A landscape with many valleys, sampled at points; each row gives a point and its height.
A ball rolls from a point to the lowest of its 5 nearest points, and stops where none of them is lower. Distance is the straight distance between rows; heights are no part of it.
z563 height 206: [152 164 100 147  88 174 127 176 127 144 106 121 142 109 126 127 173 161
 120  85  90 121]
z992 height 361: [126  74 121 142 150  81 151 133 141 129 144 198  88 131  95  81 104 111
  75 128  66 120]
z477 height 391: [136 196 183  87 126  39  98 117 118 137 111 146  74 136 106 116  49 103
 153 145 128 106]
z309 height 257: [152 162 156 123 116 156 123 119 101 135 126  87 149 128 124 131 104 136
 186 183 165 134]
z688 height 232: [ 60 178 182 110 128 124 155  34 124 107 112  74 169 141 125 167 109 136
 197 190 106 151]
z83 height 360: [100  83 101 123  77  99 102 137 137 154  93  68 126 156 102 141 161 133
 131 130 143 141]
z572 height 172: [147 131  98 106 171  89 152  97 167 151 152 175 105 135 152 118 108 163
  89 111 116 118]
z805 height 181: [122 128 157  74 180 154 131 102 179 137 144 145 116 176 214 134 147 110
  81 104 130 164]
z619 height 274: [124  95 111  97 143  39 129 101 122 132 142 170  67 149 100 159  90 150
  94 136 126 126]
z252 height 290: [132 110 170 172  95 158 126 167 109 127 134 135 127 131 104 103 150 128
 121 140 177 137]
z757 height 606: [137 142 164 158 161 117 118 135 129 133 180 126  87 117 135 106 115  88
 107  84 184 130]
z830 height 414: [149 171 141  80 127  36 102  82 127 152 134 158  71 134 110 150  46 145
 152 115 119 118]
z352 height 354: [173 125 157 144 105 146 123 107 138  83 171  87 113 158 158 130 123 105
 140 156 199 143]
z207 height 303: [145 127 133 132 174  80 113 134 118 119 195 173 112  81 114  94  63 120
 124 117 126  89]
z999 height 251: [114 100 179 160 117 186 149 123 137 101 138 152 138 133 126 120 158 161
 149 165 161 158]
z755 height 319: [127 124 112 134  99 170 159 172 133 119 110 145 172  97  87 124 160 149
 114 136  84 114]
z81 height 171: [ 89 136 186 142 113 122 124 101  83 146 120 130 152 143  91 131  87 122
 168 221  82  82]
z245 height 265: [159 158 106 144 136  97  99 150  98 122 136 139 156  62 104 113  64 126
 154 150 123 121]
z894 height 262: [140 156  61 131 155 190 106 121 113 117  71  95 140 141 191 139 161 111
 102  46  86 153]
z537 height 425: [144 163 126 116 150  83 135  76  93 148 146 116 103 116 149 148  94 123
 156 128 167  97]
z392 height 298: [116  83  99 135 121  62 100 137 122 160 143 108  98 146  80 147 135 117
  98 115 153 113]
z889 height 383: [121 128 107  99 156  99 147 147 179 120 157 210  96 116 140  67 122 136
  65 110  76 127]
z340 height 426: [150 165  87 120 153 163 117 109 130 131 118 128 116 153 188 165 147 118
 108  91 145 138]
z418 height 334: [149 130  79 105  79 107 122 169 125 144 125 103 159 100  80 150 138 140
 136 137 112 110]
z892 height 314: [108 102  97 124 127  79 108 142 164 141 126 160  93 144 124 142 164 103
  90  88 123  97]
z911 height 311: [115  94 112 123  94 126 150 114 107 108 110  94 137 122  98 176 143 153
 148 164 155 142]
z476 height 168: [114 129 175 128 145 186 179  87 143  92 148 116 144 121 165 146 147 162
 184 169 133 159]
z804 height 388: [129 118  89  99 216 163 134  48 130 141 123  85 127 172 199 174 154 116
  81  72 147 159]
z609 height 485: [163 174 162 109 157 104 123 111 127 132 171 129  88 121 165 136  92 103
 142 136 163 102]
z617 height 368: [146 147  90 124 119 123 149 137 112 160 120 108 130  94 100 141 127 147
 141 120 138 151]
z124 height 376: [119 135  75 140 110  75 115 150 137 141 163 182 138  66  80 112  86 121
 102 108 119  87]
z771 height 322: [138 194 175 140 117  65  84 126 107 123 120 103 147 116 103 113  52 108
 182 170 133 121]
z832 height 326: [168 165 111 143 105 145 127 163 115 137 132 161 160  89 123 122 113 152
 164 126 108 127]
z957 height 371: [138 130 108 101 102 142 145 143  90 125 124 149 172  74  82 140  99 141
 168 188  77 112]
z934 height 340: [127 124 153 160 161  93  95 150 117 108 165 179  98  65 102  79  44  69
 123 136 130 120]
z791 height 275: [136 134  47 116 106 132 137 146 139 157  98 123 155 138 102 127 174 131
 122  73 103 138]
z840 height 165: [101  89 144  95 133 122 107 118 187 138  94 169 121 177 206  88 154 109
  87 117 117 125]
z565 height 310: [115 161 178 127 122 112  79 117 113 121 119  87 114 128  84 128  45 109
 185 192 144  99]
z132 height 299: [107 149 123  93 167 142 163  87 122 107  90 102 150 107 114 178 115 177
 198 180 109 131]
z729 height 407: [174 185 123 151 138 182 141 165  87 117 151 121 135  94 146 128 128 141
 159 125 159 127]
z835 height 482: [161 174 109 137 155 138 106 149 129 169 169 165 131 126 160 105 113 120
 117  78 138 138]
z361 height 228: [106 137 171  82  86 123 123  65 112 119  77  97 133 140  97 171 110 154
 199 189 123 138]
z714 height 392: [101  76 134 169 139  91 123 161 147 142 141 198  96 101 151  56 130 103
  80  97  79 131]
z665 height 389: [134 115  75 117 125 105 140 155 175 113 142 199 107  91 124  70 116 148
  98  99  52 126]
z509 height 83: [133 143 157 178 103 150 100 159 165 155 148 139 122 159 171  89 149 121
 103  67 160 129]
z306 height 250: [126 129 101  96 145 124 119  97 161 162  97 108 129 177 150 138 126 126
 109  90 155 122]
z316 height 331: [147 111 101 115 126 158 155 105 127 116  89  93 132 131 142 149 192 159
 129 131 152 156]
z443 height 193: [ 95  97 185 147 140 138 157 163 102 137 154 140 143 107  56 112 117 129
 124 212 131  84]
z15 height 366: [122 138 119 148  87 142 103 115 151 150  92 146 126 142 186  93 157 112
  91  53  67 102]
z663 height 324: [139 148  86 143 116 160 119 155 142 144 108 117 168 133 161 110 153 144
 124 112 146 150]
z278 height 348: [129  96 124 186  80 171 128 106 144 125 107  99 130 137 167 113 211 149
 149 108 142 157]
z750 height 103: [146 141  94 155 132 201 136 155  91  85 126 145 134  97 150 162 163 146
 108 102  98 158]
z971 height 201: [ 85 115 195 108 152 160 172 100 138 109 156 127 153 105 125 162 137 128
 182 179 144 162]
z131 height 176: [108  92 181 161 138 138 149 144  97 128 146 153 161 100  62  98  93 113
 116 194 118  76]
z259 height 285: [134 162  95 149 124 181  93 136 114 120  83 125 131 135 187 148 156 125
  78  44  83 136]
z913 height 305: [141 140 141 139 144  26 103 139  96 145 156 132 107  87 103 110  66 120
 139 140 146  85]
z428 height 362: [116  85  98 149  91  92 103 167 122 152 104 119 136 115  55  96 146  99
 115 126 142 104]
z371 height 102: [138 102 104 150  51 175 131 143 147 129  70  88 155 125 148 131 190 129
 135 101  67 163]
z203 height 378: [129  77  94 149 168  82 118 142 157  88 148 218 106 119 123  68 111 129
  86 109  81 128]
z760 height 462: [136 153 109 163 114 155  95 156 129 145 102 113 129 126 164 115 148 121
 119  89 135 104]
z451 height 395: [122 144 159 146 116 146 140 132  95 130 129 161 162  92 112  82 101 152
 152 163 134 105]
z794 height 263: [119 139 123 176  92 215 121 170 139 117  82 117 146 123 180 145 178 154
 109  77  76 167]
z821 height 518: [154 121 147 157 106 190 130 152 128 127 165 134 134 143 170 103 166 140
 130  93 177 158]
z753 height 332: [119 110 112 144 100  93 101 121 163 156 122 102 120 173 124 131 137 120
 107 100 179 138]
z850 height 182: [124 100 159  88 167 101 135 134 166 132 141 148  82 202 146 127 125 124
  62 160 134 104]
z260 height 179: [ 82 121 139 145 156 184 168  98 149  74 143 136 155 128 122 162 179 160
 155 139 138 170]
z485 height 417: [118 109 160 186  87 161 108 148 144 125 116 117 135 124 153 111 180 180
 131  72 106 138]
z973 height 302: [126 146  88 148 120 120 135 144 134 134 156 178 138 109 153 122 111 129
  96  76 118 100]
z592 height 271: [122 125 101  91 141  79 155 104 134 156 132 137 122 147 146 166 131 139
 121 100 130 112]
z201 height 270: [102 121 168 122 107 144 130  73 157  80 131  80 159 130 119 171 135 149
 160 218 168 165]
z302 height 313: [127  76 122 140  99 178 153 138 149  85 108 103 151 136 141 141 207 140
 129 103  94 168]
z982 height 661: [178 189 142 139 173 156 104 140 105 120 142 136 108 121 187 153 104 143
 146 115 192 133]
z861 height 416: [115 107  98 161  96 162  99 111 156 149 115  87 119 125 183 124 188  94
 121  62 147 157]
z642 height 207: [ 79 137 211  94 141 111 153  83 116 135 100 115 173 148 101 160  92 137
 182 225 119 100]
z499 height 370: [117 136 126 160  76 166  86 157 141 143  98 108 142 135 179 111 170 116
 125  36  81 117]
z57 height 355: [158  99  74 123 138 144 158  92 110 122 102  91 134 152 140 147 158 135
 136 115 155 145]
z767 height 208: [117  78 145  91 158  75 131 133 130 115 146 179  55 154 108 143 101 149
  89 152  97 121]
z886 height 396: [117 145 141 136 120 148  81 117 147 165 128 177 129 157 177 111 153 103
  83  67 108 127]
z277 height 273: [ 89 107 144 138 134 190 164 116 113  63 120 105 143 129 134 164 194 146
 132  99  91 182]
z849 height 358: [138 200 175  89 123  84  96  89 130 133 114 102  94 118 126 139  64 129
 177 148 142 111]
z30 height 489: [137 140 169 147 139 101 108 152 142 128 178 153  84 114 136  74  96  75
 110 114 140 134]
z545 height 105: [108 128 142 111 161  70 120 109 132 152 151 116 106 150  98 157  88 121
 103 133 159 104]
z59 height 405: [125 140 171 124 151 210 169 153 121  95 109 150 155  89 124 155 134 166
 168 150 103 156]
z968 height 236: [ 94 105 191 125 154 148 145  99 135 104 125 144 148 132 104 159 126 148
 184 215 146 122]
z518 height 247: [153 130  74 122 118 174 147 149 130 117 119 136 161 103 112 136 151 130
 128 104  92 127]
z294 height 627: [176 129 174  93 173  95 101 102 158 127 195 122  92 171 145 149  72 110
 131 128 190 137]
z813 height 269: [ 99 127 147 168 106 162 154 138 146 124 114 118 141 105 115 153 201 161
 149 132 124 163]
z213 height 246: [ 98 143 173 107 175 139 165  56 117  86 112 103 158 104 158 157 141 123
 192 191 123 153]
z214 height 350: [122 146 117 140 161 154 120 135 150 139 133 171 152 147 187  83 124 127
  77  36  93 126]
z906 height 307: [140 146 191 122 139  58 101 135 121 108 157  91  74 139  95 128  58  72
 135 161 163  98]
z424 height 277: [144 127  71 139 137 157 143 135 127 144  80  87 141 146 134 153 157 124
 111  70 106 137]
z686 height 464: [121 116 129 106 138  97 124 135 153 165 182 152 124 163 139 139 146 116
  76 115 177 126]
z595 height 317: [113 103 132 122 119 177 126  85 136 110 126  86 168 134 132 150 172 131
 156 161 156 166]
z596 height 387: [112  85  82 160  95 150 127  74 163 124 101  63 140 157 166 115 201 111
 133 109 139 167]
z706 height 281: [113 121  77 118 176 112 139  79 133 156 138 125 147 177 168 152 161 133
  93  76 146 136]
z946 height 266: [146 159 177 140 146  73 120 151  95 107 153 107 111 113  94 103  67  74
 126 172 147  94]
z271 height 230: [140  99 161 154 123 173 168  95 135  79 168 101 132 126 138 139 144 114
 129 168 165 187]
z484 height 158: [144 118  92  50 112  97 139  92 121 152  99 179  86 168 110 130  81 176
  85 149 102 113]
z42 height 430: [158 159 133 171 131 191 158 130 115 107 140 130 141 112 161 130 152 146
 147 149 142 137]
z950 height 237: [141 131 153 117 143 175 163 113 110  81 138 106 168 119 171 150 148 154
 171 181 161 150]
z721 height 382: [119  93 128 152 100 128 109 196  91 145 139 112 112 105  71  91 131 105
 114 116 142 119]
z6 height 343: [127 105  91 127 115 209 153 115 154  66  78 104 138 158 126 150 194 137
 102 100  63 196]
z576 height 589: [197 131 145  93 173 125 122  91 166 114 170 120 118 176 166 139  97  90
 116  94 173 142]
z967 height 227: [151  90  50 100 103 119 133 103  94 125  78  80 130 127 105 187 136 163
 149 109 129 161]
z517 height 114: [109  97  98  73 167  92 142 127 160 155 122 155  95 176 118 114 104 153
  71 126  98 113]
z415 height 217: [126 107  77  90 138  63 151 120 139 130 141 176 116 133 126  99 153 118
  72 104 120 123]
z605 height 258: [141 160 158 158 109 115 126 138  86 136 142 112 144  84 103  90  69 106
 174 203 157  72]
z651 height 351: [131  94  76 125  71  96 119 149 119 145 104  82 141 148  65 158 156 146
 134 119 107 123]
z287 height 406: [112 131 128 168  91 144 102 165 148 155 137 137 126 139 141 102 190 111
 112  56 128 116]
z390 height 161: [116  79 120 101 144  39 142 123 145 159 108 155  79 174 143 115 143 130
  68 153  94 103]
z875 height 183: [130 111  77  66 161  93 164 119 143 147 123 215 131 118 116 120 102 162
  97 104  92 122]
z399 height 99: [150 115  63 113 119 158 170 142 133 102  78  99 128 138 110 183 174 154
 161 123  93 177]
z395 height 386: [111 123 129 173 113 200 146 141 125  72 105 124 145 137 140 154 204 171
 122 104  62 162]
z280 height 339: [ 93  79 101 137 106 114 102 105 125 137 127  82 145 127 101 159 145 133
 120 143 177 140]
z734 height 374: [141 157 130  97 128  62  98  90  95 148 125  85 132 132 118 161  66 123
 150 164 175 124]
z615 height 267: [140 148  69 142 109 122 103 162 145 134 119 142 159  89 107 116 133 122
 106  73  73 128]
z838 height 497: [150 150 135 106 160 103 109  73 123 113 153  99 128 151 156 147  83 121
 156 124 165 126]
z528 height 309: [108 127 133 109 140 133 174 115 136 137 115 132 162 106  82 152 135 141
 201 196  82 122]
z632 height 293: [123 140  92  94 109  91 105  95  93 146  97  95 129 127 109 179  94 140
 165 130 131 109]
z865 height 349: [114 141 131 156  91 217  86 125 157 103  69 109 103 124 163 143 196 162
 129  74  34 138]
z726 height 344: [ 98 135 114 149 119 113 123 157 116 120 170 178 110 106 118  90  89 131
  93  91 123  96]
z26 height 219: [ 98 154 160 103 119 126 129  66 103 129  89  94 131 143  80 166 102 149
 191 217 106 120]
z410 height 380: [ 75 139 159 120 131 153 169 156 122 104 137 169 177 110  80 142 129 122
 161 169  95  82]
z964 height 345: [111 128 209 141 134 186 152 160 138 109 168 176 125 102 111 141 132 152
 147 159 152 121]
z494 height 333: [ 90  92 158 153  88 180 142 149 125 120 118 140 164 104  94 131 153 176
 138 157 111 134]
z412 height 264: [127 176 104 126 185 163 143 133 151 148 135 157 125 134 206 123 134 120
  89  56 110 128]
z7 height 112: [112 161  74  84 172 136 145 108 130 138  87 128 144 167 208 122 190  97
  54  79  99 130]
z898 height 457: [178 150 113 129 125 155 130  76 104 103 122  70 152 129 154 164 125 127
 131 150 195 173]
z282 height 308: [159 167 106 152 146  94 120 153 114 133 154 154 148  87 112 117  93 129
 133 119 131 105]
z765 height 353: [102  64 108 144  96 151 140 128 123 117 110  82 145 146  80 142 161 149
 132 131 143 150]
z787 height 390: [112 121  95 116 134 133 116 130 155 152  93 116 138 148 175 102 167 119
 105  53 107 104]
z533 height 199: [140 114 125  74 192 141 133  92 175 151 125 153 106 184 192  99 156 146
  76 116 139 138]
z816 height 398: [149 162 124 163 145 125 120 144 123 142 184 177 117  98 158 102  87 138
 131  96 144 121]
z243 height 276: [ 65 138 191 129 182 181 190 126 131 117 130 136 158 111 114 143 138 123
 161 177 108 137]
z210 height 394: [114  89 128 160 136  65 109 150 128 134 130 155  96 115 105 101 142  90
  76  85 117 111]
z869 height 296: [105  91 161 118 111 149 152  85 124 113 135 111 157 141  96 168 139 170
 150 179 137 175]
z445 height 336: [131 126 161 114 135  55 137 146 108  92 170 149  84 107 119 100  74  75
 112 135 119 107]
z885 height 413: [143 131 141 113 153 116 140 162 127 150 133 173 105 109 143  94 131 121
  82 103 158 123]
z588 height 365: [ 89  86 145 173 102 164 118 177 125 129 121 110 154 117  89 109 149 141
 136 147 118 122]
z454 height 384: [134 101 123 149  81 128  92 141 125 147 125 132 130 152  97 112 155 145
 150 131 156 132]
z87 height 377: [163 175 207  90 149  52  85 138 118 103 144 137  83 131 108 134  45 109
 148 138 136  97]
z870 height 244: [139 134  78 140  82 170 145 155 150 106  89 118 130 117 110 151 163 146
 116 114  48 189]
z900 height 375: [150 152 162  86 163  44 121 110 132 115 136 158  78 154 113 143  76 140
 130 135 148 113]
z824 height 315: [131 140  76 158  93 132 111 150 145 149 122 131 118  99 123  92 161 105
  96  68  74 104]
z675 height 373: [113 104 150 181 102 160 124 181  94 130 138 137 156  92 108  79 111 118
 122 140 127 129]
z336 height 284: [142 129 125 171  77 147 115 170 128 137 111 141 153 116 112 100 155 134
 117  92  90 120]
z972 height 174: [119 117 155 168 123 128 140 156  70 143 146 127 146 109  74  83  61 105
 159 216 113  86]
z751 height 304: [123 124  95 132 110 121 127 158  95 135 133 130 143  93  79 126 116 120
 150 179 136  80]
z394 height 128: [113 101 177 147 109 123 105 146  80 134 119 107 131 138  62 121  62 119
 141 234 124 119]
z774 height 352: [153 127 133  67 154  97 131  74 140 142 123 158  84 160 168 183 117 137
 115 123 130 116]
z782 height 427: [ 91 143 172 122 131 125  95 159 158 157 143 186 105 142 199  63 144 103
  78  79 106 113]
z117 height 442: [147 131 159 130 141 133 120 116 143 127 152 126 123 184 176 116 157 103
 116 115 165 123]
z32 height 514: [163 159  83 140 156 139 156 126 109 113 150 154 128 153 165 117 135 115
 131  90 158 140]
z723 height 294: [138 134 136 113  86  92  94 136  91 131 110  83 139 131  76 140  68 136
 139 164 145  91]
z404 height 364: [167 204 155 117 124  88  95  91 125 121 126 101 115 136 117 152  73 131
 162 156 157 134]
z937 height 278: [138 102  96 135 133 202 174 116 126  91  82 107 130 141 138 143 195 139
 129 116  97 171]
z96 height 342: [112 142 129 104 139 147 146 127 129 141 117 123 160 111  99 136 112 136
 182 182  76  99]
z239 height 137: [106 146 131  91 174 159 134 133 145 146 103 153 136 173 222 107 161 102
  69  87 101 148]
z191 height 282: [136 138 101 142 151  73 131 150 110 122 153 135 107  68 105  86  61 101
 131 139 108 109]
z304 height 359: [132 111 100 159  86  99 134 171 119 131 144 117 172  99  50 102 120 115
 116 128 105 125]
z167 height 575: [123 103 136 131 161  65 133 174 143 127 187 193  73  85 132  76  83  75
  77 115 124 151]
z701 height 255: [ 96 103  88 164  74 164 124 139 137 121  88 103 110 131 124 118 197 125
 129 111 108 137]
z208 height 170: [137  93 146 144  97 136 107 144 109 111 136  93 135 135  82 145 107 120
 145 197 174 133]
z380 height 385: [112 116  93 164 112  71 106 167 122 128 144 149 116  89  76  60 125 119
 107 113 122  96]
z752 height 367: [174 129 155 125 133 157 147 134 135 118 136  87 141 109 138 170 110 154
 143 162 192 139]
z261 height 381: [145 126  81 127 160 134 133  82 133 128 127  86 130 149 162 162 142 113
  97 101 157 164]
z111 height 357: [135 140  56 115 122  84 115 136 110 136 132 127 109 112  88 153 125 133
 110  93 105 106]
z940 height 198: [ 99  95 117  94 128  95 120 146 164 153 111 172  93 156 153  75 158 105
  77 137  89 133]
z679 height 316: [141 108  83 133  49 169 123 198 164 137  89 106 134  97  79 115 153 135
 121 110  52 139]
z384 height 328: [120 100 128 157  73 154 111 156 133 124  88 108 132 125  70 113 177 129
 140 117 100 126]
z556 height 569: [179 196 153 118 152 132 117 147 132 148 178 142 112  88 152 130  92 101
 164 120 188 110]
z343 height 438: [175 169 100 136 133 174 139  90 103  88 114  90 132 117 171 169 159 158
 144 123 165 164]
z187 height 325: [112 105  98 134 111  90 112 138 131 152 125 117 126 145  77 134 134 131
 137 133 142 100]
z666 height 372: [130 112 167 153 186  64 120 162  84 109 171 140 113  90 105 124  32  58
 118 141 123 118]
z211 height 621: [156 149 140 138 133 112 129 159 130 140 159 133 104 136 160 130  86 116
 134  82 167 137]
z843 height 338: [114 127 105 136 135  71 109 163 116 124 165 151  84 100 104 101  99 114
 106 120 136 104]
z188 height 538: [164 128 117 112 115 130  96 107 137 129 128  65 121 154 130 159 125 147
 140 127 173 164]
z411 height 428: [150 157 120 168 102 175 117 164 112 151 133 160 126 137 149 107 148 114
  98  69 128 132]
z55 height 312: [100 107  96 109 110 143 173  87 114 130  84  84 146 142 126 161 184 143
 146 150 147 175]
z467 height 245: [ 89 152 166 116 184 160 169  88 128  92 117 121 158  92 126 159 148 150
 177 149 108 124]
z935 height 412: [104 111 150 114 126 115  99 136 177 131 136 184 113 109 181  63 134 111
  70  90  72  76]
z375 height 347: [133 102  89 157 106 157 127 188 111 134 125 143 152  96  83 113 141 155
 150 130 128 109]
z532 height 224: [ 93 108 196 108 114 143 139  61 117 101  91  90 147 134  93 147 119 142
 199 218 145 125]
z49 height 321: [134 118  89 147 133 174 109 112 135 131 104 107 138 160 197 134 180 142
 112  85 124 135]
z295 height 203: [132 116 174 152 100 151 134 154  96 113 121 107 139 119  89 119 114 134
 162 190 150 124]
z417 height 162: [121 123  84  70 161 122 152  94 144 182  80 112 129 173 180 135 155 125
  96  92 124 158]
z249 height 243: [ 91 129  94  83 105 122 131  91 100  87  91 100 148 137  71 176  83 177
 175 169  92 119]
z737 height 337: [119 153 148 110 143 124 166 123  94 125 118 116 164  83 108 106  91 162
 170 193 113 128]
z58 height 297: [114 126 132  95 176 104 150 108 172 128 133 151 105 164 156 155 132 109
  86 118 143 137]
z262 height 434: [156 168 149 141 128 100 111 137 108 137 140 100 100 149 132 140  92  85
 169 141 206 113]
z589 height 346: [167 153 167 112 168  65 114 140 109 112 190 146  89 134 129 110  73  54
 114 133 144 107]
z682 height 379: [149 161 145 139 116 145 151 146  97 125 164 120 133  76 122  96  96 150
 180 159 149 108]
z872 height 157: [102  81 153 135 113 120 135 127  89 125 120 110 125 113  71 142 112 149
 140 197 134  92]
z730 height 197: [122 127  59 116 128 174 128  94 117 147  75 107 145 157 166 146 188  90
  93  67 114 156]
z125 height 268: [113 119 184 140 119  75 101 126 116 141 142 121 117 147  95 148  80 114
 130 157 168 114]
z887 height 189: [ 93  91 147  76 165 108 125  91 186 134 142 129 118 176 173 105 154 111
  87 127 130 130]
z845 height 279: [143 122  92 104 106 145 150  93  95 127 103  93 153 129 129 167 141 163
 150 158 148 172]
z338 height 393: [139  95  98 146 120 119  87 135 132 169 103  66 153 155 114 137 182 127
 121 101 150 132]
z268 height 341: [132 103 196 113 157  77 111 138 131 107 154 140  52 145 121 166  62 100
  84 153 125 128]
z860 height 369: [136  95 105 134 105 122 125 140 125 152 156  83 117 139  95 158 148 141
 126 129 173 114]
z800 height 256: [ 91 124 165 121 107 154 153 140 132 145 131 143 162 126 100 168 158 130
 165 186 133 161]
z400 height 300: [143 111 145 112 165  69 134 134 143 141 138 187  75 133 121  89 107 106
 107 129 123 113]
z471 height 190: [104 118 183 109 116 143 113 118 114 133 114 103 150 111  91 124  85 169
 167 205 131  92]
z713 height 180: [173 151 152 153 156 169 123 159 134 123 198 143  98 120 168 100  95  76
 147 120 195 121]
z735 height 363: [160 156 129 122 122 162 133 116  95 124 111 105 136 119 151 151 110 137
 136 126 161 104]
z324 height 259: [134 152 132 113 107 134 130 130  73 135 103 121 168 112  94 129 104 145
 169 173 163 101]
z590 height 231: [134 163 162 127 121 121 138  97 113 137 102 111 152 114  94 128 115 165
 215 215 103 126]
z715 height 306: [157 147  86 127 105 181 150 144 109 110 131 130 135 125 116 152 154 145
 169 137 132 138]
z73 height 288: [162 147 173 140 138 144 102 107 128 125 139  95 115 141 116 139 106 115
 137 171 198 121]
z23 height 229: [124 130 160 167 130 113 114 150  78 126 147 135 139  87  87  95  72  98
 140 159 144 109]
z756 height 301: [114 142  91 122 134 114 135 143 131 142 134 174 143 136 166  90 145 113
  76  40  51 113]
z435 height 356: [119 132  96 182 107 130  93 151 142 134 134 157 130 117 149 105 147 111
 114  56 126 109]
z695 height 335: [136 114 117 122 119 158 145 130 107 107 126 112 150 136 119 151 159 160
 156 152 140 146]
z969 height 211: [105 124 128 109 157 100 113  65 191 148 122 101 144 187 203 130 167  96
  77 114 127 132]
z265 height 437: [107 124 151 159 116 123 120 177 152 154 166 164 107 131 163  77 126 121
  95  83 171 109]
z819 height 272: [151  94 160  86 169 109 129 131 170 114 143 142  92 165 140 102 114 107
  88 125 143 129]
z308 height 329: [105 138  96 127 143 117 133 159 147 169 125 149 123 134 166  98 150 129
  99  55 107 135]
z397 height 280: [140 135  66 102 128  99 147 163 139 131 137 153 150 134 141 131 130 120
 110  53 114 108]
z354 height 188: [107 132 168 114 138 171 174  69 144  82 160 107 146 126 151 157 164 131
 166 178 139 203]
z463 height 404: [149 172 142  90 154  61  91 111 129 134 157 161  92 102 137 116  61 111
 142 121 125  96]
z551 height 209: [133 100 104 131  80 174 132 153 149 132  77 102 140 140 142 120 194 138
 128 111  84 152]

Call two points neighbours if one is among the 5 nearest of the other. Go from one point of each pair to the other, from neighbour to neighbour, staying as low as possible. Name the highest point that can't be avoided.
z399, z371 => z870
z476, z394 => z968
z750, z7 => z424
z517, z7 => z887

For each start below, name the point where the ball stops.
z338 => z7
z838 => z394
z191 => z394
z87 => z394
z282 => z394
z714 => z517
